Each row is a point on a tangle of strands that fork, close into loops and nearly touch. The rows are in no order.
Points whose rows are less than 835 apart are linked; no others are. Some points are linked to none.
kigol: -175, -130, 236, -52, 43, -160, 94, 45, -106, 68, 67, -517, -192, 73, -54, 111, -219, 183, -248, -247, -332, -112, -172, 8, 521, 11, -365, 211, -189, -324
dil: -19, 174, 27, -47, 264, -235, -14, 21, 247, 62, -209, -368, -468, -3, -81, -54, 241, -82, 201, 21, 339, 186, 213, 65, -453, 293, 42, 18, -241, -40
kodul: 116, -435, -26, -331, -80, -118, -364, -150, 209, 58, -64, -232, -96, -526, 61, -38, 211, 20, -38, -229, -169, -16, -96, 339, 94, 123, -22, -144, 225, 127
nabo: 125, -209, 44, 91, -325, -84, 173, -92, 53, -218, -72, -92, 104, 121, -195, 11, -200, 146, -178, -195, -165, 115, -26, 167, 48, -256, -461, -26, 168, 139
bife: 6, -46, 63, 289, 91, 116, 162, -180, 323, 51, 153, 35, -35, 190, -328, 217, -128, 107, -156, -426, 281, -125, -53, -11, 127, 98, -234, -12, -107, 327
Sozo: 23, 203, 74, -85, -81, -114, -42, 56, -347, 122, 25, 32, -137, 31, -173, -109, 28, 61, 284, 78, -167, 80, -139, 100, -127, 101, -16, -52, -218, -208
tel: -219, -100, 192, -262, 45, -153, 9, 191, -442, -185, -262, -157, 152, 97, -449, 198, 239, -447, 59, 177, -16, -241, 2, -243, -175, -238, -23, 239, -164, -136
seg: -19, 112, -6, -32, -54, 312, 178, -130, 89, -46, -305, 9, -358, 39, 68, -246, -56, 68, -289, 157, 102, -130, 192, -256, -289, 37, 242, -165, 28, -172
pigev: 117, 119, 288, 26, 87, 107, 84, 33, -436, 129, 17, 91, -79, -316, 20, -61, -50, 38, 147, 311, -143, -420, -147, -422, 343, 9, 54, 116, -224, 31
pere: -187, -76, -266, -75, 69, -371, -197, 94, 283, -141, 73, -175, 207, -357, 270, -101, 239, -309, 242, 6, -107, 184, 263, 207, -85, -144, 33, 15, 403, 206
damit: -89, 215, 61, 140, -63, -234, 221, 14, 27, 186, 8, -305, -572, 117, 151, -280, 96, 160, 24, 158, -6, 311, 40, 69, -269, 224, -76, 14, -257, 17
sife: 12, 130, -41, 227, -182, -294, 205, 237, -48, 304, 211, -130, -264, 305, 230, -259, -54, 218, 83, 88, -175, 189, -86, 23, -143, 7, -15, -7, -56, 38
futo: 129, 112, 119, 107, -86, 277, 144, 77, -134, 6, 113, 509, 223, -458, -80, -252, 82, -126, 152, 122, -8, -4, -54, -191, 34, -146, 311, -17, 8, -106
vuk: -113, -55, 238, 195, -39, -84, 268, 57, -188, 81, 72, 276, 72, -403, -99, -387, 130, -92, 4, 120, -79, 108, 75, -329, 68, -65, 378, 126, -149, -212
did: -361, -69, 7, -55, -137, 244, 24, 281, -34, -92, -92, 93, 144, 619, -252, 141, -24, -173, -287, 101, -26, -111, -47, -169, -243, -243, 14, -106, -124, -355
Lareb: 108, 37, -32, -49, -139, -10, -40, 196, -93, -85, -103, -160, 52, 498, -47, 335, -135, -38, 35, 182, -148, -168, -194, 19, -9, -159, -368, 30, 57, 137
gupin: 188, 166, -54, 264, -78, 264, 224, -214, 110, 61, 266, 183, -57, 67, -127, -48, -182, 345, -79, -280, 175, -125, -194, 33, 49, 106, -313, -91, -5, 283
loto: 163, 100, -70, 193, -108, 295, 208, 0, 82, -23, -197, 31, -263, 182, 55, -139, -34, 127, -216, -98, 326, -234, 114, -216, -302, -2, 133, -100, 140, 247
dofuv: -445, 327, -154, -89, 3, 343, 136, 13, 74, -68, 354, -5, 100, 208, 9, 212, 18, -155, -139, -131, 167, -320, -99, -11, 99, 52, -296, -134, -42, -262
dilik: -77, -287, -94, 207, 19, 70, 110, -158, 260, 55, 150, 166, 204, -6, -6, 148, -175, 123, -333, -428, 285, 7, 54, -119, 221, -46, -113, -15, 116, 372
tup: 11, -150, 50, -206, 246, -386, -158, 15, -161, -2, -200, -269, -23, -387, -37, 32, 60, -188, 214, 131, -151, 78, -109, 141, 68, -8, 46, 229, -41, 60
puv: -361, 152, 10, 70, -72, 108, 109, -73, -134, 31, 216, -227, 0, 155, 187, 6, -91, 101, -394, 32, -10, -328, -183, -407, 504, 138, -251, 50, -155, -110
sula: -129, -95, -70, -119, 294, -323, -78, -80, 92, -108, 54, -154, 337, -379, -104, 139, 183, -378, 210, 42, -14, 67, -36, 59, 233, -98, -156, 263, 92, 294
mub: -394, 318, -48, 98, -27, 245, 200, -183, 275, -20, 339, -149, -14, -86, 65, 76, -152, -95, -247, -111, 158, -229, -14, -207, 484, 178, -294, -57, -151, -190
penan: 115, -26, 228, 327, -51, -151, 295, 26, 6, -68, 125, 242, 273, 37, -290, -15, 54, -112, 110, 15, -100, 403, 25, -86, 225, -116, -23, 111, -222, 77
Nek: 208, 2, -69, 12, 350, 6, -1, 21, 64, 118, 113, 505, 192, -76, -139, -45, 36, -77, 228, -371, 104, -8, 56, 119, -167, 102, 525, 117, 116, 61
tepug: 108, -314, -11, -35, -1, -172, -16, 23, 232, 162, 23, -208, -327, -196, 223, -90, -190, 259, -199, -226, -76, 305, 93, 286, 28, 74, 71, -96, 37, -25
Gikop: -221, 103, 172, 42, 110, 187, 61, -278, 249, -148, 124, 190, -1, -294, -102, -64, 28, -68, -96, -26, 71, 128, 172, -152, 327, 50, 56, 72, -180, -249
nasi: -13, -209, -127, -17, -294, 3, -100, -271, 169, -247, 26, 90, 107, -154, 34, -122, 184, 35, -83, -68, 176, 314, 150, 147, -62, -149, 0, -48, 229, 139
bod: -132, -258, -143, -257, 43, -61, -383, -46, 6, -5, -170, -326, 119, 109, 107, 221, -57, 17, -172, -55, -89, 26, -137, 86, 169, 32, -50, -87, 125, -153
novus: 221, -50, 14, -91, -46, -152, 160, 264, -220, 170, -12, -181, -124, -140, 128, -113, -137, 118, 1, 9, -394, -123, -305, -15, 177, -282, -114, 226, 191, 143
Maras: -259, 73, -192, -34, -123, -43, -4, -342, 59, -128, 171, -191, -41, 4, -141, -55, 342, -39, -30, -161, 375, -91, -280, 187, -190, 257, -428, -112, -7, 245
let: -83, -72, 28, 184, -73, -8, -112, 127, -279, 177, -54, 286, 77, -123, 3, -333, 196, -54, 60, 276, -48, 41, 135, -207, -269, -26, 581, -78, -88, -234
susu: 28, -32, -19, -9, -97, -129, 6, 28, 436, -270, 47, 28, 151, 0, -252, 171, 35, -290, 257, -17, -189, 438, 118, 443, -89, -284, -269, 31, 93, -128
dis: -115, -162, 6, 142, -13, 60, 21, -350, 185, -26, 47, 10, 184, -75, 32, 127, 90, -11, -191, 9, 391, 37, 34, -170, 303, 122, -200, -166, -36, 426
garo: 138, -77, 251, -84, 454, 76, -143, -199, 151, -23, -310, -58, -205, -374, -179, 222, -154, -24, 102, -46, 257, -61, 165, -118, 252, 135, 121, 142, -260, 20
Nobo: 41, 96, -113, 102, -126, 303, 87, -26, 32, -62, 226, 338, 60, -179, 70, -125, -102, 47, -74, -38, 51, 3, -4, -44, -12, -138, 186, -132, 174, -98
mimot: 256, -271, 98, -183, -15, 297, -10, -82, -342, -172, -264, -75, 151, 138, -253, 299, -83, 50, -34, -74, 29, -373, -264, -98, 35, -82, -391, 60, 65, 221
fugo: -115, 36, 192, 141, -245, 101, -237, -114, -334, 184, -43, 335, 230, 75, -45, -67, 32, 108, 90, 423, -183, -71, -91, -249, 233, 148, -11, -111, -359, -394
Vas: -264, 231, 31, 12, 138, -348, 95, 12, 236, 0, -56, -406, -494, 15, 26, -14, 145, -97, 199, 195, -1, 230, 97, 153, -145, 127, -126, 123, -366, -181
mon: -132, -138, -91, -56, 69, -263, -240, -13, 394, -192, 91, -22, 242, -70, 46, 93, 190, -281, 141, 61, -3, 477, 178, 263, 53, -150, 113, 64, 119, -116
vev: -5, 16, -286, -231, 133, -79, -260, 146, 16, -176, 69, -169, 390, -167, 182, 197, 226, -308, 260, 107, -40, -288, -47, 168, -45, -23, -369, -52, 522, 316
Lekiz: 375, -40, -32, 11, 130, -34, -53, 104, 220, -87, -246, -93, -142, -6, -91, 208, -215, 51, 183, -44, 87, 167, 105, 181, -19, -31, 113, -50, -35, 151
mobuk: 111, -32, 126, 161, -100, 183, -152, 109, -441, 263, -236, 281, 155, 143, 6, -310, 15, 163, 121, 397, -134, -129, -86, -218, -47, 67, 386, -182, -257, -166
zat: -140, 98, -197, 132, -155, -327, 58, -28, 313, -18, 133, -251, -31, -90, 100, -121, 71, -60, 78, 4, -111, 226, -13, 380, -217, -66, -406, -59, 144, 140
tiga: 212, -165, 96, -5, 161, 38, 84, -87, 94, 106, -368, -214, -413, -102, 94, -230, 17, 205, -118, -195, 292, 159, 248, 2, -468, 226, 198, -48, 42, 146
Mil: -188, -160, 186, -170, 33, 49, -153, -256, 16, -196, -12, 47, 430, -22, -99, 225, 82, -155, -11, 226, -195, 244, -48, -32, 392, -65, -179, 119, -91, -270
Fovas: 199, 2, -40, 169, -294, -96, 19, 173, -45, -111, -122, -78, 79, 7, 400, -25, -202, 65, -126, 332, -145, -145, 97, -186, 82, -204, -161, 8, 326, 424
Goz: 155, -241, 17, 209, 18, 146, 237, 44, -150, 192, -13, 280, -33, 41, 240, -264, -157, 260, -296, -53, -102, 308, 260, -214, -49, 33, 408, 14, 31, -6
mas: 220, -50, 122, -93, 181, -251, -34, 231, -297, 61, 19, 76, 181, -484, -124, 44, 32, -212, 274, 129, -302, -22, -216, -35, 209, -150, 167, 257, -37, 17
Putut: 58, -59, -195, -103, -14, -103, -144, 58, 270, -170, -81, -58, 142, -381, 178, 97, 194, -282, 225, -46, 263, -30, 177, 43, -57, -73, 215, -91, 393, 254
povi: -186, -331, 101, -162, 193, -254, -16, 262, -354, 33, -227, -74, 211, 80, -325, 162, 165, -329, -18, 56, -80, -2, 140, -149, -203, -248, 395, 121, -152, -104
bup: 89, 162, 106, -8, -8, 391, 52, -455, 41, 79, -142, 355, -63, 255, -178, -79, -131, 284, -167, -88, -49, 14, 51, 54, 15, 214, 105, -109, -197, -275
Nuvom: -162, 66, -154, 238, -115, -248, 83, 415, -206, 306, 315, 84, -11, 273, 237, -275, 43, -7, 8, 53, -53, -66, -78, -186, -221, -58, 303, 20, -66, -38
Vapon: 238, 20, -77, -103, 14, -182, -324, -149, -2, 66, 10, -12, 83, -30, 65, 73, -47, 194, 160, 184, -196, 380, -72, 204, 349, 253, 23, -117, -99, -20
tor: -6, 143, 249, 41, -121, 347, -96, -271, -75, -3, -29, 548, 176, -68, 94, -136, 105, 110, 119, 423, -59, -36, -13, -250, 283, 112, 239, -208, -177, -279
zokun: -158, -449, 16, 54, 104, 126, 81, -46, 16, 109, -112, 174, 40, 114, 201, -152, 61, 7, -318, -103, 157, 442, 457, -93, -190, -8, 394, -14, 3, -102
Mopeb: 192, 78, -121, 175, -61, -26, 40, 120, 208, -133, -20, -11, -187, 192, -40, 66, -90, 60, 61, -126, 277, -92, 120, 18, -258, -77, -68, -49, 83, 334
roz: 123, 58, -156, 104, -127, -2, 8, 34, 390, -118, 157, 185, -89, 49, -12, 62, -172, -22, 91, -134, -107, 356, 72, 442, -82, -302, -15, -85, 93, -183
somo: -179, 133, 193, -23, 74, 289, 285, -74, 20, -150, -33, -86, -146, 214, -405, 33, -4, -123, -160, -194, 246, -297, 40, -82, -153, -64, -204, 121, -174, -44
vaz: -7, -23, 250, -87, -71, 26, 80, 343, -111, 79, -162, -369, -209, 358, -9, 118, -205, -90, -74, 138, -394, -97, -43, -110, 133, -313, 30, 140, -160, -187
vapi: -113, 179, -323, -79, -23, -9, -152, 250, -50, -104, 343, 136, 334, -148, 440, 233, 72, -239, 226, 233, -25, -266, -91, 87, 70, -37, -172, -94, 392, 155
kadud: 43, 154, 153, 31, 105, 96, 107, -166, -384, 193, 98, 278, 22, -95, -170, -155, 48, 130, 10, -37, 27, -342, -77, -276, 6, 154, 198, 180, -171, -58
mup: 76, 143, 9, 307, 297, -65, 38, 133, 277, 168, 117, 403, 12, 32, 32, -149, 113, -59, 225, -37, 248, 140, 295, -35, -239, 117, 574, -34, 57, 86
voma: -384, 265, 27, -122, 152, 271, 131, 55, -17, 176, 347, -66, -133, 409, 33, 113, -69, -19, -290, -198, 71, -451, -64, -225, -30, 106, 5, 73, -122, -234
vifu: 32, 171, 126, -144, -12, 500, -296, -286, -90, 39, -105, 528, 35, 209, -1, -12, 65, 147, 24, 227, -12, -197, 39, 12, -1, 254, 218, -214, -131, -385
fuzor: 304, -8, 130, 258, -177, 76, 167, 113, -64, 192, -55, 250, 27, 22, 124, -284, -247, 204, -102, 321, -305, 296, 82, -141, 215, -72, 278, -195, -45, -89
nugem: -270, 159, -81, 98, 128, -92, -40, -159, 144, -129, 66, -145, -129, 421, -179, 211, 270, -101, 6, -26, 488, -63, -103, 20, -244, 231, -267, -15, -170, 113
tet: -178, -211, -184, -236, 116, -200, -149, -15, -161, -154, -250, -137, 465, 317, 9, 379, 180, -256, -93, 100, 68, -203, -84, -132, 49, -2, -117, 27, 284, 250
Guk: 542, 186, -8, -62, 136, 172, -28, 230, 166, 69, -249, 22, -157, 173, -154, 227, -486, 179, 204, 17, -172, 257, 93, 143, 240, 31, 126, -138, -209, 38
Zefeb: 17, 106, -91, 40, 95, -126, 11, 0, 320, 43, 168, -75, -162, 100, -263, 112, -150, 36, 248, -326, -31, 457, -3, 439, -114, -17, 18, -1, -240, -315
runa: -100, -89, -99, 115, -10, -251, 63, -141, -87, -31, 49, -125, 129, 23, 176, -43, 153, -34, -165, 228, 88, 37, -72, -167, 199, 65, -104, 95, 66, 236
Liv: -104, -250, 270, -25, 3, -134, 167, 284, -129, 128, -14, -394, 0, 318, -27, 153, -309, 46, -207, -264, -478, 111, -114, -68, 305, -267, -162, 226, -76, -260
peb: 369, 4, 82, -143, 217, -2, -18, -122, 123, -110, -268, -50, -214, -419, -300, 139, -109, -94, 402, -46, 91, 106, 37, 259, 5, 37, 29, 67, -242, 26
ripop: -202, 130, -186, -141, -207, -205, -122, -54, 167, -171, 115, -151, 9, -42, 160, -214, 284, -83, 116, 253, -141, 298, -88, 359, -292, 76, -193, -84, 171, -186
tubo: 350, 322, -57, -143, 131, 361, -57, -112, -171, 105, 101, 368, -38, -40, -90, -121, 3, 234, 160, -319, 62, -219, -112, 291, -356, 307, 115, -53, 111, -108
gepi: -243, 147, 53, 3, -165, 99, -21, 158, -183, 66, 20, 169, -106, -92, -96, -361, 203, -101, 36, 244, -18, -248, -50, -41, -409, 25, 217, -94, -207, -489
Tov: -215, 101, 187, -61, 299, 13, 154, 218, 437, 42, 78, -218, -378, -337, -158, 132, -157, -148, -18, -278, -80, -26, 142, 87, 100, -172, 122, 163, -217, -285
Fuz: 19, -310, 20, -314, 278, -269, -352, -41, -334, -20, -271, -210, -41, -268, -2, -8, 111, -43, 37, -144, 26, 91, 14, 16, -185, 150, 318, 149, -36, -117
nebe: -201, -130, -140, -142, -52, -154, 25, 226, -473, -112, -82, -165, 351, 316, -154, 147, 336, -385, 20, 226, -6, -312, -113, -241, -178, -209, -52, 83, 139, 88
Vam: -257, 36, -111, -77, -74, 99, -79, 349, 30, 68, 132, 28, -47, 267, 62, 82, -163, -107, -171, -78, -50, -99, -1, -63, -200, -224, 235, -157, 8, -372
kabip: 349, -22, 232, -136, 4, 272, 33, 76, -386, -75, -283, -111, -151, 205, -233, 153, -220, 97, -12, -2, -110, -217, -114, -194, 36, -138, -19, 86, -143, 116
Gib: 244, 358, 39, 43, 132, 201, 153, -346, -284, 0, 128, 433, -40, -253, -261, -250, 239, 56, 211, -123, 97, -191, -89, 112, -164, 222, 11, 76, -138, -19
Bele: 67, -257, 86, 238, -183, -47, 208, -216, 9, -231, -69, 91, 303, 86, -224, 18, -88, 120, -236, -166, -53, 350, 63, -96, 300, -166, -194, 9, -11, -16
Lona: 77, 33, -64, -25, 126, -165, -66, 361, -75, 50, 178, 89, 87, -110, 25, 28, 30, -234, 340, 115, -22, -79, -117, 2, -44, -105, 325, 147, 2, 27
feka: 166, 104, -187, -181, -266, -190, -364, -63, 158, -156, -115, -167, 33, -106, 419, -76, 101, 65, 175, 294, -164, 151, -68, 279, -175, 160, -75, -184, 391, -105
kovi: -101, -345, -188, 5, -185, 145, -176, -120, 324, -121, -32, 266, 24, 46, 179, -80, 68, 25, -210, -234, 233, 333, 332, 23, -10, -134, 331, -143, 277, -57
meba: 306, -114, 63, 168, -229, 24, 320, -25, -97, -108, -187, 101, 25, -165, 203, -179, -168, 121, -153, 310, -217, 133, 90, -285, 163, -192, -9, 33, 193, 164
Sutal: -8, 214, -242, 123, -216, 198, 80, -16, -67, -102, 318, 293, -14, -115, 323, -84, -51, 171, -80, -105, 164, -261, -136, 55, -168, -12, -97, -118, 360, 235
Leg: -117, -202, -175, -39, -190, -28, -31, -432, 46, -45, 17, -185, 90, -158, -48, -25, 347, -38, -254, -102, 343, -145, -54, -32, 12, 240, -328, -166, 136, 523
Tun: 4, -35, 18, -91, 233, 140, -120, -168, 231, 26, -176, -249, -359, -261, 6, 113, -22, 28, -151, -75, 258, -196, 77, 16, 76, 252, 10, -60, -198, 164
Kuguk: -228, 154, 240, 54, -143, 239, 245, 354, 130, -60, -168, -193, -196, 506, -151, 143, -44, -216, -102, 275, -83, -180, 90, -217, -91, -318, -13, 55, -188, -259
gan: 110, 167, 32, 98, 104, 175, 180, -270, 148, 230, -95, 9, -284, 145, -10, -248, -203, 418, -238, -258, 43, 73, 120, 93, -140, 330, 164, 18, -131, -155
Vigu: 478, 150, 161, -135, 6, 207, 52, 114, -147, 44, -343, -274, -250, 232, -282, 242, -354, 198, 188, -17, -138, -10, -63, 95, 200, -82, -239, -17, -304, 155
fet: 273, -34, -24, 289, -214, -277, 56, -70, 83, 78, 8, -58, -201, -164, 270, -204, -90, 326, -127, 2, 132, 5, 72, 19, -69, 107, -229, -47, 173, 600
degip: -305, -41, 326, 133, -140, -147, -102, -22, -180, -103, 22, 181, 380, 108, -181, 59, 167, -141, 62, 353, -249, 22, -47, -204, 418, -8, -184, 50, -236, -439
fomo: 88, -40, -140, 69, -61, -121, 62, 159, -103, 123, 366, 55, 24, -290, 218, 47, -204, 194, 94, -203, -229, -65, -286, 50, 159, -157, -68, 82, 243, 161
Fosu: 176, 114, -4, -147, -10, -31, 29, 148, -317, 29, -86, -207, -130, -231, 97, -59, -6, -43, 45, 297, -107, -325, -228, -256, 174, -89, -66, 144, -19, 221
nuga: -127, -217, -206, -331, 193, -91, -386, -110, -135, -233, -215, -120, 569, 18, 41, 168, 229, -274, 141, 106, -182, -37, -105, 95, -67, -113, -285, 1, 393, 96
veno: 121, 47, -83, 74, 106, 119, 11, 251, -217, 19, 173, 482, 350, -224, 34, 75, 186, -182, 324, 256, 21, -138, -138, -10, -56, -120, 189, -69, 100, 18
Kib: -7, -23, -105, 234, -93, -388, 197, 280, 169, 21, 68, -283, -294, -203, 350, -173, -115, 74, -47, -149, 42, 65, 265, 143, -120, -52, -102, 37, 213, 435
Pefup: 49, 357, 33, 34, 232, -93, -19, -206, 268, 22, 9, 12, -187, 137, -175, -98, 182, -5, 319, -116, 312, 232, 119, 195, -335, 391, 166, 11, -190, -86
zup: -47, -92, -127, -222, -204, 196, -176, -230, -330, -205, 5, 177, 251, 20, 91, 19, 288, 3, -99, 170, 152, -165, -251, -67, 1, 21, -129, -75, 189, -35
pizek: 413, 158, -30, 126, -38, 50, -9, 253, -10, 177, 11, 312, 120, 302, -194, 141, -301, 112, 243, 5, -181, 238, -6, 169, 65, -46, 141, -184, -131, -45
zose: 255, -211, -82, -302, -184, 41, -397, -76, 93, -60, -78, -53, 14, -326, 274, 2, 2, 180, 126, -100, 5, 48, -30, 257, -45, 97, 88, -229, 426, 48
zitop: 12, 66, -216, 168, -455, -87, -162, -213, 80, -199, 262, 235, 19, -37, 269, -233, 169, 155, -5, 11, 207, 109, -70, 129, -177, 45, -145, -123, 277, 221
bunir: -164, 130, 231, 44, -75, 97, 122, -63, -175, 98, -59, -204, -220, 480, -11, -13, -143, 169, -260, 60, -84, -162, -15, -387, 167, 17, -240, 14, -284, -119
Mogag: -138, -157, -83, 166, -440, -186, -2, -68, 316, -209, -75, -146, 53, 31, 72, -131, -119, 71, -179, -68, -138, 78, 125, 376, -182, -232, -523, -121, 280, 203
vado: 179, -46, 122, 117, 127, -128, 13, 106, -78, 37, -62, 229, 362, 318, -235, 284, -172, -35, 147, 98, -119, 303, -31, -45, 273, -106, -32, 79, -232, -18
goven: 50, 301, -24, 112, 279, -109, 44, -12, 206, 235, 49, 100, -121, 145, 48, -132, 107, 93, 140, -125, 342, -78, 130, 17, -310, 337, 292, 83, 65, 195
nasiv: -27, -164, -72, -135, 121, -53, -294, -161, 1, 62, -63, -87, -129, 325, 70, 78, 9, 134, -124, -191, 97, 214, -5, 74, -128, 228, 93, -98, -70, -203
Kavus: -263, 148, 235, -76, -188, -23, 225, 15, -13, -39, -34, -549, -158, 324, -4, 44, -34, -16, -143, -1, -236, -120, -132, -134, 269, -78, -528, 82, -178, -206
met: 241, 11, -99, 5, -63, 255, 111, 69, -81, 71, 250, 328, -5, -173, -68, -20, -327, 214, 60, -370, -200, 58, -202, 151, 49, -187, -29, -60, 115, -97
Niku: 73, 225, -36, 175, 73, 104, 117, -118, 124, 255, 147, 26, -227, 490, -55, -49, -294, 433, -91, -357, 51, -2, -96, 49, -12, 218, -150, 16, -201, 64
vof: -429, -59, -14, 124, -125, -10, 30, 540, -120, 280, 245, -68, 141, 202, 175, -145, -10, -114, -198, 192, -174, -291, -7, -230, -61, -261, 306, -9, -138, -302
zapam: -131, -544, -54, -319, 243, -195, -422, -79, -188, 13, -75, -179, 196, -68, 72, 184, 47, 2, -126, -149, -103, 208, 98, 106, 190, 58, 274, 111, 59, -147
gese: 158, 41, -113, 107, 68, -116, 68, 19, 220, -244, 75, -19, 100, -446, -84, 135, 61, -224, 226, 44, 131, -69, 9, 77, 118, -122, -140, 108, 190, 399
lele: -270, 208, 17, -75, 202, 266, 256, -193, -29, 102, -57, -39, -124, 202, -158, -49, -25, -10, -387, -218, 261, -535, 125, -278, -122, 178, 90, 97, -160, 23
lag: -65, 173, 11, -138, 69, 189, 36, 53, 111, 52, -165, -144, -498, -127, 98, -31, -174, 55, -105, -35, 19, -220, 16, -1, -107, 23, 133, -35, -61, -222
Pozo: -63, -121, -89, 245, 40, -382, 172, 82, 140, 56, -25, -299, 17, -90, 412, -52, 53, -105, -160, 306, 38, 166, 316, -47, 85, 39, -102, 74, 119, 393
Zova: 79, -89, 91, -179, 534, -71, -260, -104, 29, 25, 56, 219, 70, -130, -281, 139, 56, -73, 314, -349, 61, 245, 56, 138, 48, 68, 415, 177, -127, -66
fem: 132, 32, -27, -277, 120, 180, -325, -241, -258, 106, -25, 194, 66, 253, -20, 14, 29, 261, 70, -259, 141, -62, -183, 66, -231, 415, 213, -110, 68, -180
Kiduz: -209, -398, 190, -86, 200, -252, 2, 238, -360, 226, -189, -242, -21, -22, 43, 52, 52, -240, -122, 88, -147, 129, 271, -235, -72, 8, 300, 348, -261, -208
napo: -1, 40, -157, -163, 78, 229, -64, 108, 168, -97, 286, 99, 117, -285, 241, 346, -42, -52, 123, -10, 21, -203, -180, 203, 271, -84, -204, -126, 216, -4
fofas: -252, 90, -192, -266, -212, 114, -87, -149, 212, -228, -6, -241, -41, -473, 186, -142, 349, -163, -25, 198, 20, -48, -20, 337, -196, 24, -338, -164, 264, -120
sof: 233, 113, -72, 199, -361, 57, 158, 105, -103, -209, 72, 85, 68, -141, 153, -26, -135, 79, -36, -47, 57, -262, -29, -60, -52, -244, -321, -19, 358, 526

A tip is a point with one link. Name the tips that can be reached along the links from each point below, in the order of the rows.
fem => Mil, nugem, Zefeb, gepi, fet
nuga => Kiduz, napo
voma => somo, Zova
pizek => kodul, mimot, fofas

A piece is all that can be reached along the links. How many separate loops has the piece of each point below (a circle has one, a figure eight two, a Y none), and how many tips (points with one link)?
kodul => loops 1, tips 3
mon => loops 2, tips 5
Liv => loops 0, tips 2
povi => loops 0, tips 2
